A landscape with many peaks, sampled at points; each row gives a point and its height.
From any point a climber takes the steepest step (rise divided by distance) to one of its 6 nearest points. It stops when none of these is higher. Distance is the straight distance between rows; heights are no part of it.
k_163: [ 86 134 147 157 158 153 129 126 147 138 134 110  86]  h=4.67
k_659: [164 108  89  73 166  80 124 128 128 111 121 161 177]  h=1.33
k_736: [146 122 134 132 141 116 122 138 130 107 119 169 153]  h=2.75
k_879: [ 89 150 135 172  69 149 152 177 170 176 149  57 102]  h=2.80
k_210: [179 134 151 116 160 126 103 103  79 113 110 160 141]  h=1.62
k_769: [187 133 124 109 164 106  96  91  78 109 115 166 154]  h=1.11
k_62: [116 142 131 145  44 112 150 167 165 148 188 121 145]  h=0.46
k_343: [118 125 114 126 175 177 123  58  82 120  82 120  76]  h=2.60
k_960: [155 133 165 121 162 146 112 121  96 121 114 143 113]  h=2.65
k_26: [ 79 128 144 165 145 148 140 149 160 136 122 101  91]  h=5.44
k_130: [117 142 121 130  50  98 145 163 163 143 194 129 150]  h=0.17
k_962: [ 73 131 135 180 149 154 127 128 160 144 131 107  83]  h=4.78
k_611: [165 133 138 122 157 115 111 118 113 112 127 170 146]  h=2.36
k_944: [127 126 109 118  68 103 134 144 142 127 152 124 173]  h=2.58
k_763: [ 76 134 143 188 145 167 125 105 145 151 145 113  70]  h=3.74
k_14: [127 115 146 144 134 132 137 153 145 113 117 146 130]  h=4.10
k_721: [149 103  95  58 106  86 129 139 140 119 123 129 181]  h=1.44
k_597: [ 63 131 128 202 135 157 133 129 165 148 132 100  79]  h=3.99
k_7: [115 133 124 127 166 175 119  73  86 129  95 107  83]  h=3.22
k_436: [108 141 117 120  52  84 150 163 183 142 198 131 146]  h=0.62
k_987: [134 123 115 111 184 162 118  72  72 112  67 123  77]  h=5.85
k_273: [201 131 119 105 169 105  93  82  62 107  96 159 149]  h=0.63
k_92: [131 115  99 106  85 102 134 137 140 118 130 133 178]  h=2.10
k_258: [212 126  97  56 196  69  96  97  68 115 115 150 173]  h=0.40
k_378: [ 88 141 143 165 154 171 119  90 119 151 136 112  76]  h=2.83
k_681: [142 111  92 106 120  97 130 132 137 109 120 147 180]  h=1.89
k_750: [128 123 103  87  76  92 137 142 143 132 156 121 178]  h=2.24
k_948: [118 120 145 151  90 143 147 171 148 128 117 104 128]  h=4.88
k_700: [190 125 134 106 163 131 100  85  62 100  69 152 119]  h=1.15
k_283: [180 130 108  85 181  87 101 100  94 119 131 168 172]  h=1.26
k_677: [ 97 138 129 160 148 180 119  67  94 144 122 109  79]  h=2.90
k_935: [ 64 132 125 202 107 154 144 143 169 156 120  79  87]  h=1.98
k_743: [131 119 128 146  73 124 141 154 143 118 129 128 156]  h=3.48
k_569: [123 133 104  96  65  92 137 145 148 136 172 120 167]  h=2.28
k_884: [118 122 103 139 183 178 126  57  75 110  79 138  71]  h=5.24
k_598: [117 135 118 126  54 102 142 155 149 141 175 126 162]  h=1.34
k_874: [124 128 111  68  73  75 136 159 166 137 180 124 163]  h=2.01
k_127: [121 144 142 150  46 133 151 181 156 148 171 108 128]  h=1.45
k_854: [124 138 151 118 167 162 117  98  94 135 114 110  96]  h=3.07
k_925: [111 142 149 157  61 142 156 194 162 164 160  84 114]  h=2.06
k_901: [148 107  92  86 146  87 129 134 138 111 120 153 179]  h=1.90
k_188: [140 132 165 127 161 140 122 136 119 123 121 147 117]  h=3.13
k_220: [138 116 127 140 119 119 132 146 139 105 113 157 154]  h=2.52
k_369: [178 136 158 113 157 140 108  99  82 116 101 143 122]  h=1.35
k_429: [159 125 112 109 166  97 110 116 120 112 128 174 169]  h=2.02
k_889: [148 110 110  44  82  79 132 153 140 135 154 117 178]  h=1.52
k_365: [114 117 101 166 174 199 130  57  80 110  84 146  59]  h=2.18
k_787: [128 130 134 144  53 127 148 160 144 138 153 116 150]  h=1.22
k_153: [132 113 120 138  90 118 141 145 144 113 123 138 163]  h=2.81
k_859: [125 124 122  57  68  59 143 177 188 134 191 131 152]  h=1.71
k_315: [170 130 148 107 164 145 110  94  75 114  84 134 109]  h=2.20
k_528: [126 123 161 137 152 137 127 146 134 117 117 143 117]  h=3.85
k_997: [146 117 114 121 142  98 125 135 136 106 123 163 165]  h=2.41
k_786: [146 123 151 138 145 125 124 138 132 109 123 163 137]  h=2.78
k_46: [135 137 166 123 165 149 117 125 111 128 120 131 107]  h=3.39
k_981: [116 129 112  77  67  71 142 163 175 141 194 126 155]  h=1.84
k_93: [ 90 131 140 167 102 150 153 169 163 145 116  73 108]  h=4.50
k_828: [108 140 140 133 165 170 116  84  96 138 115 106  86]  h=2.96
k_149: [ 66 146 120 201  85 155 146 151 174 169 126  60  91]  h=2.21
k_132: [107 124 112 162 157 193 127  57  82 121  90 128  72]  h=5.37
k_152: [176 132 120 108 173  99 105 103  94 116 127 171 163]  h=1.76
k_13: [112 117 147 150 129 140 145 164 152 121 113 120 118]  h=5.40
k_526: [111 126 158 139 161 149 128 139 136 134 124 120 102]  h=4.36
k_517: [ 94 124 140 160 129 149 142 161 156 129 116 101 101]  h=5.81
k_869: [141 117 118 132 129 108 127 137 137 102 119 162 163]  h=2.33
k_696: [188 113  97  56 187  72 111 128 115 114 129 163 176]  h=0.70
k_203: [ 75 142 128 187  85 151 149 162 169 160 126  60  98]  h=2.82
k_410: [ 99 141 149 141 166 162 119  98 111 146 130 109  89]  h=3.47
k_748: [120 138 161 126 171 156 118 119 113 138 123 118  99]  h=3.62

Where does a climber stop that starts at each point below?
k_343 | k_987
k_736 | k_517
k_700 | k_987
k_526 | k_517
k_62 | k_517
k_925 | k_517
